Points on a hilly landscape, in no order, each with its height.
A ball rolls from a point to the lowest of its 5 nearest points, and stops where none of them is lower. Distance is the straight distance between rows; heights are no part of it.
j828: [129 131 153 125 167 153 105 122 123 127 120 151 160 108 115  93 160 133
 123 103 162 117]  height 718
j308: [113  67 102  81 145 147 111 149 118 121 144 137 169 166  85  92 174  92
 151 138 180 135]  height 530
j472: [146 145 166 129 150 164 103 125 129 136 115 154 158  90 135 100 146 151
 124 118 145 124]  height 612
j625: [104  91  83 108 123  91 136 146 136 122 143  92 100 176 115 147 133  94
 142 153 134 141]  height 694
j417: [148 185 137 180  90 114 162 104 147 149 115 115  63 119 172 183  68 163
 119 142  56 119]  height 465
j564: [164 192 166 174 110 142 149 104 128 164 107 147 111  75 164 157  96 171
 107 118  90 111]  height 253
j738: [122 154 112 148  90  91 146 129 130 127 130  90  81 136 164 172  89 137
 127 142  76 143]  height 307
j24: [114 161 109 163  66  88 160 122 135 120 137  85  52 145 159 191  60 145
 119 145  50 134]  height 329
j131: [124 109 139  98 159 162 115 129 124 137 133 153 174 120  91  85 176 115
 128 100 176 123]  height 729
j176: [151 160 168 157 126 171 126 107 127 152 114 154 149  82 145 121 132 175
 116 108 125 124]  height 343
j536: [111  73  92  88 141 112 117 149 121 112 141 113 144 182  94 106 151  91
 157 142 169 133]  height 447
j335: [111 116  88 124 115  72 131 141 147 118 142  99  85 161 135 163  95 113
 130 149  99 147]  height 323
j568: [160 209 170 188 107 138 167  91 135 150 105 146  95  73 180 167  88 183
  97 120  74  98]  height 429
j540: [133 144 150 133 144 145 115 124 124 131 119 139 142 111 143 116 147 150
 121 124 141 132]  height 479
j571: [160 181 167 177 120 151 139 101 123 151 112 149 125  81 145 142 105 169
 115 110 104 110]  height 524
j709: [131 145 132 141 119 116 131 123 127 115 139 118 107 125 144 137  98 141
 120 129 110 129]  height 308
j714: [106  50  98  59 168 144  90 172 102 106 143 136 188 181  76  63 196  69
 150 128 190 142]  height 648
j181: [114  76  99  96 140 117 113 146 123 109 144 120 144 169  90 111 146  91
 153 142 167 127]  height 461
j148: [130 141 155 128 152 149 105 128 123 135 120 147 153 104 138 104 151 143
 114 117 150 122]  height 589
j530: [101 102  81 124 116  74 129 136 143 117 146  97  83 168 126 166 104 103
 124 146 109 139]  height 306
j969: [114  62 115  86 155 157  98 151 111 124 125 156 199 144  85  71 195  95
 146 111 196 126]  height 747
j610: [119  91 118 104 150 135 121 136 126 120 132 142 169 143  89  97 161 107
 131 115 177 122]  height 562
j227: [116  93 105 104 139 125 116 133 123 127 139 130 152 148  93 122 148  96
 134 128 166 129]  height 554
j706: [159 217 156 179  94 123 164  87 146 154 112 139  76  79 189 180  59 181
  98 128  54 100]  height 506
j824: [152 172 154 177  96 124 149 112 132 152 109 134 100  98 171 162  82 161
 110 133  85 113]  height 185
j939: [120 105 104 104 141 121 119 137 125 134 132 125 146 145 104 128 145  99
 134 131 157 137]  height 578
j822: [120  70 120  83 156 156 105 152 118 129 126 156 196 137  86  74 193 101
 147 117 192 129]  height 717
j553: [135 132 166 125 165 169  96 122 127 128 121 161 167  94 116  86 155 138
 122 103 158 114]  height 689
j919: [126 148 127 143 101  99 132 128 126 126 132 104  94 129 161 155  89 140
 121 131  92 131]  height 309
j298: [130 130 137 112 155 141 120 130 122 118 131 138 148 115 108 109 151 117
 124 118 155 127]  height 643
j478: [136 165 138 168  81 110 156 116 140 142 127 110  64 120 170 174  67 151
 114 146  68 121]  height 551
j591: [158 173 164 176 111 137 137 111 130 143 112 143 118  91 149 143  92 163
 120 130  99 112]  height 428
j121: [110  58 104  78 148 158 103 147 107 112 139 141 180 158  81  83 190  84
 147 131 187 134]  height 703
j493: [160 176 168 170 126 160 136 104 128 155 110 151 137  85 140 126 120 179
 121 108 115 116]  height 602
j727: [115  68 109  86 151 152 107 143 116 127 130 143 182 153  87  87 190  99
 146 123 186 133]  height 808
j413: [127 101 146  99 169 171 117 129 121 127 123 158 191 112  88  71 201 109
 140  96 192 119]  height 722
j19: [137 156 137 145 105 115 129 123 126 134 132 110  95 121 158 147  89 145
 125 138  96 130]  height 345
j190: [132 120 165 105 177 174 106 126 134 141 121 166 177 106 108  67 180 132
 131  98 179 121]  height 732
j152: [111 129  98 139  92  72 138 138 142 103 139  93  78 143 146 177  83 120
 124 151  79 144]  height 250
j388: [ 96  60  67  71 134 117 116 155 111 105 158 102 143 194  88 112 147  74
 151 137 161 144]  height 415
j574: [128 133 143 109 166 153 113 126 124 133 126 147 163 118 103  93 171 125
 129 103 166 125]  height 659
j790: [120  80 117  94 154 146 118 143 123 124 123 144 183 149  85  87 181 107
 147 121 186 130]  height 698
j916: [105 120  78 126 109  65 131 140 144 118 140  90  75 167 135 177  98 108
 131 153  90 148]  height 298
j113: [160 191 169 177 113 149 140 105 123 162 109 153 121  76 159 148 102 171
 107 109  97 105]  height 54
j379: [150 152 168 153 140 176 114 111 125 134 110 156 162  75 134 110 150 164
 124 109 139 124]  height 538
j414: [117  82 103  99 147 137 115 134 121 116 138 132 158 160  79 106 162  98
 149 133 173 130]  height 497
j543: [148 147 168 149 136 166 118 117 129 129 114 152 147  85 139 109 136 161
 122 122 135 123]  height 501
j96: [131 108 171 100 176 188 103 124 131 141 120 174 193  92 103  57 194 118
 127  95 188 116]  height 730
j12: [112  58 107  84 164 160  92 150 103 108 130 150 194 154  77  71 205  83
 156 118 193 132]  height 817
j367: [137 124 174 108 182 194 103 118 137 144 117 173 187  92 108  65 187 133
 128  97 176 123]  height 710
j464: [116  89 107 104 148 136 115 131 123 121 135 134 162 149  85 110 159 101
 138 125 172 128]  height 528
j509: [166 209 183 179 120 141 155 106 131 159  96 159 111  67 175 150 102 183
 109 115  88  99]  height 381
j419: [123 103 161 102 172 173 111 128 123 137 118 165 187 106 101  65 192 120
 127  92 192 112]  height 760
j397: [118 131  99 127 118  89 135 131 141 111 142 102  95 145 131 162  93 121
 132 145  96 149]  height 231
j390: [113 153 106 155  68  70 164 132 143 108 135  83  53 155 151 191  57 142
 125 157  46 142]  height 435
j474: [126 170 124 169  76  89 160 124 143 139 124  99  53 140 175 183  60 155
 116 144  54 120]  height 337
j212: [123 108 105 109 141 116 125 135 130 127 132 120 140 142 108 133 145 103
 133 134 152 139]  height 598
j817: [123 179 108 166  60  82 159 126 138 136 128  81  40 149 165 204  50 146
 119 147  37 130]  height 436
j249: [121 143 122 142 114  97 132 124 127 118 133 107 102 128 150 150  93 136
 119 128 101 130]  height 286
j34: [112  52 103  74 158 147 102 160 106  99 142 137 176 168  79  76 189  79
 153 136 187 135]  height 590
j99: [116  74  99  88 147 133 112 146 122 118 143 126 152 169  83 100 157  94
 155 143 172 135]  height 462
j947: [126 130 139 117 145 139 118 128 121 120 135 137 141 112 121 118 145 121
 116 122 146 128]  height 680
j887: [115 137 101 137  86  83 142 136 139 115 139  92  78 137 155 181  77 125
 122 149  74 148]  height 275
j674: [111 150  95 154  66  57 159 135 147 108 131  80  51 164 153 196  56 142
 126 160  47 146]  height 464
j885: [145 167 143 157 104 120 137 115 126 133 126 112  90 116 155 156  91 149
 130 142  89 131]  height 406
j228: [ 97  50  80  69 148 129 118 159 101  94 149 111 161 193  82  93 180  71
 151 139 176 150]  height 417
j949: [148 154 165 155 122 166 123 110 130 145 118 151 142  89 142 118 123 173
 115 116 125 121]  height 443
j101: [126 141 124 139 128 105 136 126 129 113 134 113 110 136 142 140 102 142
 125 129 109 133]  height 287
j294: [101  75  80 101 119 102 125 148 121 111 148  94 114 175 106 138 141  78
 146 145 150 133]  height 611
j416: [149 153 169 159 134 177 119 109 123 143 110 159 160  73 143 111 145 170
 118 102 140 120]  height 353
j245: [101  47  89  60 165 137 100 169  96 105 143 126 184 190  79  71 195  67
 146 131 188 147]  height 600
j169: [141 176 134 174  81 109 159 112 144 149 123 110  58 124 172 179  63 155
 119 150  56 121]  height 577
j814: [120 105 153 103 168 169 113 126 122 137 123 164 184 111  98  73 193 116
 129  93 187 116]  height 761
j924: [143 144 165 132 161 186  91 114 127 147 114 166 177  82 129  89 162 153
 124  96 154 125]  height 702
j263: [164 206 165 182 107 138 168  95 135 150 104 144  95  78 172 169  90 177
 104 125  74 106]  height 373
j223: [117  60 115  84 169 162  93 150 105 110 124 156 206 147  76  59 206  86
 157 113 198 128]  height 768
j114: [160 201 162 181  98 128 172  98 145 144 109 140  86  85 175 171  71 174
 104 130  65 105]  height 405
j966: [129 140 139 121 140 139 125 126 126 128 133 129 130 118 136 123 136 139
 119 129 132 136]  height 430
j551: [134 112 175 102 181 197 101 117 131 145 118 175 199  88 106  59 197 121
 127  92 189 118]  height 725
j633: [130 148 132 142 108 110 128 124 126 123 139 112 100 125 153 141  92 143
 118 133 101 127]  height 310
j984: [115 135 100 141  94  85 137 130 136 108 142  95  84 136 143 175  82 119
 121 145  81 144]  height 200
j643: [141 166 146 172  97 123 145 109 126 134 118 113  88 108 162 164  90 149
 124 141  85 122]  height 313
j695: [128  84 130  80 163 173 106 144 116 132 129 160 203 120  83  65 200 102
 152 104 193 127]  height 704
j803: [147 194 137 190  88 108 164  96 144 142 108 119  59 113 175 194  61 164
 113 137  48 106]  height 160
j447: [119 131 102 122 123 101 136 123 140 120 141 107 106 147 132 156 105 122
 125 137 107 147]  height 289
j333: [126 129 148 109 171 158 110 125 128 139 121 154 169 117 107  86 174 129
 129  99 171 123]  height 707
j237: [102 130  89 139  77  61 145 138 144 113 137  88  61 155 156 190  73 130
 117 160  63 150]  height 376
j111: [126 152 120 145  96  92 139 129 128 129 128  97  90 132 166 162  89 141
 121 137  87 136]  height 271
j8: [166 208 172 180 115 141 161 102 129 158  98 149 106  72 174 159  99 181
 107 120  85 107]  height 314
j521: [143 145 162 126 156 180  94 117 130 141 117 162 170  83 129  93 153 150
 123 105 153 122]  height 682
j265: [128 184 116 173  71  82 160 126 140 141 120  90  38 144 172 198  54 153
 122 145  40 121]  height 472
j865: [111  83  94 102 126  99 122 150 130 125 140 107 121 164 112 134 133  88
 139 148 152 134]  height 688
j702: [127 159 133 169  76  94 158 124 136 132 123  98  60 133 172 175  66 150
 116 143  63 121]  height 407
j981: [110 107  91 120 117  79 131 138 148 120 145 104  94 160 128 158  96 111
 123 146 111 141]  height 444
j278: [121  96 103 100 135 114 124 141 133 127 140 118 131 149 107 135 138  94
 137 144 151 140]  height 631
j679: [110  76  93  95 139 107 119 147 116 109 142 112 137 178  93 115 150  87
 156 141 165 130]  height 466
j192: [157 170 162 162 122 148 130 110 132 148 115 144 129  95 145 131 104 172
 125 124 109 122]  height 738
j623: [128 134 125 127 133 113 135 131 133 121 133 119 118 135 140 133 114 138
 120 131 121 137]  height 327
j853: [ 93  51  75  72 139 125 118 155 107  94 156 108 151 193  82 104 163  71
 148 136 167 146]  height 251
j25: [131 145 144 131 140 143 122 120 125 128 125 132 132 115 139 118 142 149
 122 128 135 133]  height 410
j900: [109 164  98 161  51  56 159 136 140 117 131  79  41 159 160 205  35 139
 116 158  36 133]  height 495
j948: [132 152 142 154 120 137 122 108 123 134 127 128 122 116 150 132 113 159
 116 124 116 125]  height 431
j165: [166 197 163 176 106 134 167 104 142 151 106 139  93  83 169 167  82 171
 111 134  72 113]  height 370
j819: [126  94 133  95 157 159 120 137 129 120 131 153 179 126  82  81 176 108
 137 108 182 124]  height 677
j32: [143 143 167 153 132 158 122 114 131 131 119 148 141  90 139 113 129 164
 118 123 134 122]  height 463
j723: [148 159 149 160 120 130 124 113 125 145 119 132 118 113 154 136 104 166
 123 126 108 120]  height 599
j552: [105  77  80  94 135 105 121 148 115 107 145  98 128 183  97 125 148  80
 159 142 157 135]  height 523
j271: [135 156 138 145 112 127 124 115 121 133 137 119 107 118 150 142  96 146
 120 133 101 129]  height 340
j987: [146 167 146 174 106 123 138 107 123 136 114 119  95 109 161 159  95 154
 123 137  92 120]  height 264
j967: [121 158 111 151  87  90 154 127 131 122 129  87  74 139 165 178  85 142
 127 147  69 143]  height 392
j16: [100 100  78 123 114  80 136 136 142 111 149  92  83 175 115 162 113  97
 131 149 115 138]  height 498
j326: [154 164 162 179 108 127 137 112 126 141 108 137 107  97 157 149  93 161
 119 131  99 112]  height 252
j336: [102  50  95  78 145 133 113 157 109 105 146 126 162 179  89  87 171  82
 146 137 180 134]  height 500
j207: [126  65 127  83 167 173  92 148 110 120 132 166 212 127  74  55 199  90
 153 102 201 122]  height 720
j469: [150 154 167 147 155 181 106 115 125 142 105 158 171  77 135 100 159 163
 129 101 145 124]  height 638
j3: [111 156 103 160  58  65 159 132 143 111 136  81  44 156 155 197  44 141
 118 156  42 136]  height 467
j634: [112 106 101 118 125 103 133 131 143 114 149 111 108 148 120 150 110 108
 120 144 120 139]  height 536
j751: [113  57 105  69 165 159  94 160 104 104 139 142 188 163  72  67 201  75
 157 132 192 138]  height 697
j273: [139 158 140 167  85 112 151 116 133 134 127 108  74 116 167 169  80 148
 120 145  74 123]  height 474
j48: [114  57 107  78 172 163  91 150 103 109 129 147 197 157  71  64 209  83
 161 117 193 133]  height 794
j252: [139 144 160 142 142 151 115 124 130 126 114 144 142 102 142 108 141 159
 123 127 139 127]  height 468
j578: [118 140 103 136 107  92 134 121 133 110 139 100  92 138 141 167  93 122
 126 140  89 140]  height 114
j163: [108 127  87 141 100  61 135 138 143 103 135  90  72 157 143 183  90 115
 128 156  80 145]  height 290
j776: [126 157 125 155  91  92 152 129 133 124 123  94  74 134 169 168  87 147
 127 142  75 137]  height 383
j74: [104  82  87 102 123  97 127 148 129 122 142 102 115 170 114 140 136  86
 140 146 149 137]  height 667
j200: [132 147 147 149 129 140 125 109 121 126 127 128 121 117 143 127 124 155
 117 125 124 125]  height 375
j352: [125 134 146 123 156 150 109 123 120 124 127 145 154 108 117 109 160 127
 121 109 155 122]  height 690
j979: [110 143  97 142  74  63 154 141 149 112 134  84  58 156 155 187  65 140
 125 161  55 149]  height 437
j375: [114  91  94 107 130  94 133 144 138 119 138 104 112 165 113 138 130  95
 140 153 141 140]  height 731
j215: [120  92 127 102 153 139 119 140 127 124 133 148 171 135  88  92 159 110
 132 110 181 123]  height 584
j838: [141  93 163  82 188 191  93 130 117 147 123 181 221  99  88  31 210 106
 153  84 211 113]  height 775
j888: [148 180 140 177  91 117 158 104 142 156 113 119  74 116 174 179  76 164
 113 143  65 120]  height 440
j637: [163 225 181 182 107 133 162  88 144 162  98 154  90  72 201 157  74 204
  92 121  66  92]  height 620
j240: [115  75  96  90 143 120 116 150 120 111 142 119 145 176  88 102 150  92
 155 142 168 131]  height 448
j327: [119 148 110 144  90  92 142 128 130 125 136  92  83 137 160 174  88 133
 122 139  79 144]  height 262
j891: [117 113 118 122 138 113 134 130 129 117 132 121 131 136 126 134 134 116
 116 128 141 137]  height 595
j999: [163 215 186 184 109 139 163  93 135 151 102 159  97  65 190 155  87 189
  93 117  75  91]  height 559
j811: [119  82 106  94 151 144 114 138 120 122 130 138 175 158  84  94 180 104
 151 127 182 133]  height 644
j831: [ 97  64  73  76 137 117 115 153 110 113 155 104 144 194  93 108 154  80
 151 138 166 140]  height 394
j221: [143 105 170  91 195 197  94 119 118 142 119 181 219  93  87  36 215 105
 154  86 203 114]  height 792
j813: [142 146 161 155 124 150 122 115 129 136 119 146 135 100 146 117 116 167
 115 122 125 120]  height 459
j81: [137 131 168 126 172 184  95 111 130 131 117 167 176  90 114  81 164 141
 125  97 163 116]  height 699
j117: [124 110 120 103 151 121 120 141 127 133 130 134 155 139 102 113 148 108
 129 120 162 129]  height 576
j351: [132  95 149  88 178 176 103 134 113 140 117 165 209 112  91  51 212 106
 152  88 203 119]  height 719
j988: [160 182 164 174 102 135 144 112 130 156 111 144 107  83 166 155  86 163
 108 127  90 109]  height 230
j98: [139 157 137 149  98 108 136 127 129 131 128 105  88 122 160 155  87 144
 128 140  89 131]  height 357
j667: [111 106  96 120 119  92 134 133 145 118 146 107 100 154 124 152 100 110
 121 145 112 139]  height 561
j772: [ 99  81  77  99 115  94 133 145 129 121 150  93 103 175 112 145 134  85
 141 150 140 141]  height 658
j650: [159 198 158 186  97 120 171 101 147 142 110 138  79  91 177 176  62 172
 103 132  61 103]  height 425
j894: [153 176 151 177  96 118 157 109 140 158 105 129  87 105 178 169  80 166
 112 136  75 117]  height 260
j179: [133 134 163 125 155 162  96 125 126 132 119 158 158  93 127  94 151 142
 117 108 155 118]  height 664
j7: [120 101 102 107 135 112 129 139 136 121 135 114 125 148 108 136 136  97
 137 148 142 143]  height 660
j432: [146 189 132 183  82 104 162 106 148 137 117 110  48 123 171 192  54 157
 121 148  43 111]  height 456
j434: [136 157 142 154 115 130 122 108 121 141 129 125 110 118 154 141 105 155
 119 128 109 128]  height 434
j566: [119 131 105 127 129 105 138 127 135 122 138 109 111 144 135 148 111 129
 123 133 114 145]  height 280
j764: [160 186 155 181 100 119 165 109 145 152 104 132  86  97 175 170  75 168
 111 139  72 115]  height 322
j766: [123  84 121 101 155 144 121 140 127 120 125 146 176 140  83  89 173 107
 143 116 184 126]  height 619
j877: [120 137 105 129 125  98 137 124 133 117 138 103 104 141 136 157 106 130
 127 136 103 144]  height 221
j198: [144 150 159 156 123 144 123 114 130 142 120 142 130 103 149 125 111 167
 115 122 121 121]  height 496
j161: [138 154 147 155 120 133 122 109 123 142 124 132 123 114 152 132 110 164
 116 125 115 121]  height 489
j41: [106  68  84  83 142 117 112 153 113 117 146 115 147 186  95 100 157  91
 153 140 172 134]  height 432
j938: [131 147 139 133 134 138 131 119 128 119 137 125 119 120 138 126 123 145
 125 132 124 135]  height 296
j225: [161 175 165 172 120 150 134 106 126 145 111 146 126  86 140 137 105 169
 122 120 105 113]  height 721
j511: [118 126 111 123 129 108 137 128 135 125 138 112 119 140 135 144 119 128
 116 132 123 143]  height 335
j264: [148 167 149 169 113 124 131 108 122 143 111 123 104 111 157 149 100 160
 126 134  98 122]  height 362
j233: [148 151 166 137 153 174 102 120 128 140 111 157 164  81 130 101 152 157
 128 109 144 127]  height 692
j878: [ 97  45  77  54 159 132 102 169  95 101 147 116 180 193  74  83 193  56
 147 132 183 159]  height 529
j88: [123 115 114 112 148 116 126 138 128 125 128 125 144 137 110 129 146 107
 130 131 151 137]  height 603
j68: [159 226 163 182  99 131 164  86 140 159 105 143  83  77 194 173  70 189
  95 119  57  98]  height 543
j261: [132 152 141 145 118 135 122 110 121 131 134 125 113 116 147 139 109 152
 119 127 111 127]  height 393
j516: [109  96  93 117 126  85 139 138 143 112 139 100  96 166 115 149 120 103
 136 151 126 137]  height 691
j95: [112 139 101 136  80  76 147 139 144 116 138  89  68 144 155 184  71 132
 120 158  66 149]  height 356
j848: [128 127 138 115 147 136 122 136 124 114 134 138 145 117 112 116 144 115
 122 122 152 128]  height 645
j514: [137 144 156 153 132 144 123 114 127 125 118 143 136 107 145 118 128 162
 120 124 129 123]  height 423
j18: [ 95  40  74  50 153 123 111 172 107  97 155 114 169 199  75  91 177  54
 148 143 174 165]  height 339
j37: [131 125 132 101 158 140 117 137 128 131 132 143 159 123  97 100 155 116
 133 113 162 131]  height 605
j677: [116 111 104 119 126 111 137 128 139 116 139 116 119 141 117 146 126 106
 120 139 131 143]  height 477
j135: [100  48  76  58 159 132 108 167  98 100 148 116 174 194  79  87 189  62
 150 137 177 157]  height 517
j785: [123 121 130 118 141 123 128 139 131 116 132 130 139 122 124 121 134 117
 116 125 147 130]  height 657
j276: [112 126  91 131 111  67 136 138 144 106 137  94  79 156 138 172  87 116
 133 153  89 147]  height 256
j779: [132 147 137 139 124 129 131 116 129 118 141 119 113 121 142 133 107 145
 120 130 115 128]  height 334
j465: [121  84 124  92 158 147 121 145 127 123 126 149 181 139  84  83 182 110
 145 116 184 129]  height 651
j60: [160 182 166 175 108 143 143 109 126 152 112 146 116  76 155 154  91 162
 110 122  97 110]  height 279
j226: [105  51 103  76 149 145 105 156 108 103 144 135 173 169  84  80 182  80
 148 137 185 136]  height 542
j845: [139 164 141 173  88 119 150 109 133 138 123 112  76 113 167 170  85 151
 117 143  76 121]  height 439
j866: [116  84  99  99 132 111 116 145 129 121 143 117 132 156 102 128 135  87
 138 144 157 131]  height 632
j499: [116 117  98 118 124 103 135 128 143 123 146 111 108 147 129 154 107 115
 120 141 114 145]  height 409
j297: [112  62 102  79 145 152 106 147 113 119 142 136 171 160  86  87 183  92
 146 137 181 137]  height 601
j684: [121 116 122 119 142 115 129 136 127 116 129 124 135 130 118 132 139 114
 121 128 147 135]  height 635
j185: [127  79 128  78 159 166 107 149 121 131 126 160 199 126  84  68 193 100
 148 108 194 129]  height 700
j771: [127  76 130  82 171 184  93 136 103 132 129 168 221 116  77  49 210  94
 152  85 203 120]  height 727
j673: [123 126 130 118 136 121 130 136 129 124 136 127 131 124 134 127 127 129
 112 127 135 134]  height 572
j274: [124 115 155 104 171 167 110 127 127 142 121 163 179 114 106  71 182 127
 127  95 181 117]  height 770
j589: [141 132 169 125 181 191 100 109 132 134 114 166 184  90 110  74 175 140
 128  95 170 118]  height 701
j834: [135 160 138 162  89 102 153 126 133 122 123 102  73 123 165 163  80 145
 125 147  78 127]  height 458
j593: [124 106 127  99 152 139 115 140 127 134 133 146 165 129  96  98 152 114
 129 113 168 126]  height 591
j847: [139 105 173  97 189 196  98 121 122 136 119 177 213  88  90  45 209 107
 149  88 202 110]  height 765
j627: [124 132 139 117 139 138 124 131 128 125 140 135 138 116 129 123 137 124
 113 126 142 130]  height 588
j373: [117 153 106 147  76  82 159 129 143 114 134  85  64 147 156 185  69 141
 129 154  58 149]  height 455
j49: [118 145 107 141  96  94 138 126 129 119 138  94  90 135 154 167  90 129
 120 133  86 139]  height 194
j719: [156 219 169 183 100 133 168  85 139 158 104 147  88  73 194 167  73 193
  92 120  65  96]  height 537
j4: [115  92  98 104 131 100 130 148 138 125 137 107 119 160 115 137 131  94
 139 151 142 139]  height 726
j402: [107 128  95 138  84  70 141 139 141 109 137  91  71 148 154 183  77 122
 118 156  72 147]  height 297
j395: [133 100 167 100 179 178 107 130 120 133 116 171 199  97  94  51 205 108
 144  91 199 111]  height 743
j973: [122 141 118 139 121  99 139 124 129 113 132 106 105 136 145 148 102 135
 122 129 104 135]  height 269
j46: [124 136 145 122 144 146 113 126 121 131 128 138 148 108 129 115 152 132
 114 117 150 125]  height 622
j911: [104  72  74  79 136 112 117 150 112 113 150 102 139 189  95 115 152  83
 158 140 163 139]  height 442
j486: [154 201 149 185  92 109 168  98 149 147 108 134  75  92 185 184  48 173
 102 132  52 100]  height 441
j494: [131 132 140 112 161 147 114 128 123 127 128 143 154 117 103 104 160 120
 128 111 159 127]  height 634
j506: [130  95 137  87 171 175 106 138 115 138 124 161 204 114  83  62 209 104
 150  94 198 124]  height 708
j940: [133 126 164 113 176 168 105 124 134 135 119 164 173 106 108  72 173 134
 131 103 173 120]  height 716
j569: [119  88 104  99 132 118 116 140 127 128 145 123 137 150  97 127 139  90
 138 141 158 131]  height 594
j266: [136 185 126 174  75  84 162 124 146 140 117 100  42 136 174 191  53 155
 123 150  43 117]  height 270
j29: [128 118 125 111 150 119 126 140 129 118 128 131 148 133 109 118 146 111
 128 125 155 131]  height 593
j558: [164 192 175 178 119 148 140 107 121 164 106 160 123  71 163 143 106 177
 104 101 102 100]  height 178
j945: [ 95  33  76  49 156 127 101 170  98  91 156 117 183 193  63  83 186  43
 142 133 184 159]  height 504
j378: [117 128  95 131 112  77 135 137 143 104 138  97  86 149 139 169  89 116
 132 148  90 147]  height 274
j443: [122 100 139  98 161 167 120 131 125 127 132 155 181 118  86  81 183 111
 133 103 183 121]  height 705
j963: [120 168 117 170  68  88 159 122 135 135 128  90  49 146 168 188  59 150
 115 140  51 125]  height 56
j982: [156 190 149 189  95 113 169  99 147 145 104 130  75 104 176 179  68 172
 110 136  59 106]  height 446
j358: [137 170 132 168  80 104 158 119 145 145 124 106  55 129 171 176  59 154
 119 146  56 120]  height 505
j604: [149 168 155 178 101 122 142 110 127 144 109 127 105 101 163 159  90 158
 118 134  92 112]  height 95
j535: [133  85 134  79 165 180 101 139 110 139 125 166 212 114  81  57 208  98
 149  91 201 126]  height 709
j730: [121 156 111 152  78  89 160 125 136 116 130  84  67 141 159 181  78 143
 126 149  62 146]  height 478
j545: [127  83 126  88 159 158 117 149 126 125 126 155 190 130  83  75 185 106
 151 115 187 130]  height 686
j927: [152 159 171 163 131 173 126 108 124 155 106 158 152  77 146 111 139 177
 116  98 132 119]  height 167
j522: [104  78  86 102 125  99 122 147 120 114 144 102 125 171 105 134 140  78
 146 145 154 132]  height 613

For each start below, name the point where the ball stops.
j179 | j938
j813 | j938
j637 | j113
j32 | j938
j373 | j578
j4 | j853
j650 | j604
j730 | j578
j298 | j853
j192 | j604
j706 | j604
j677 | j578
j709 | j578

Call two points neighbours if one is among the 5 nearest of the other. Go from one point of each pair to the other, from neighbour to neighbour, staying as low as possible. Name the highest point that can't be avoided.
j604 / j938 | j885
j578 / j963 | j979
j963 / j803 | j888
j853 / j938 | j88
j963 / j927 | j813
j604 / j113 | j988
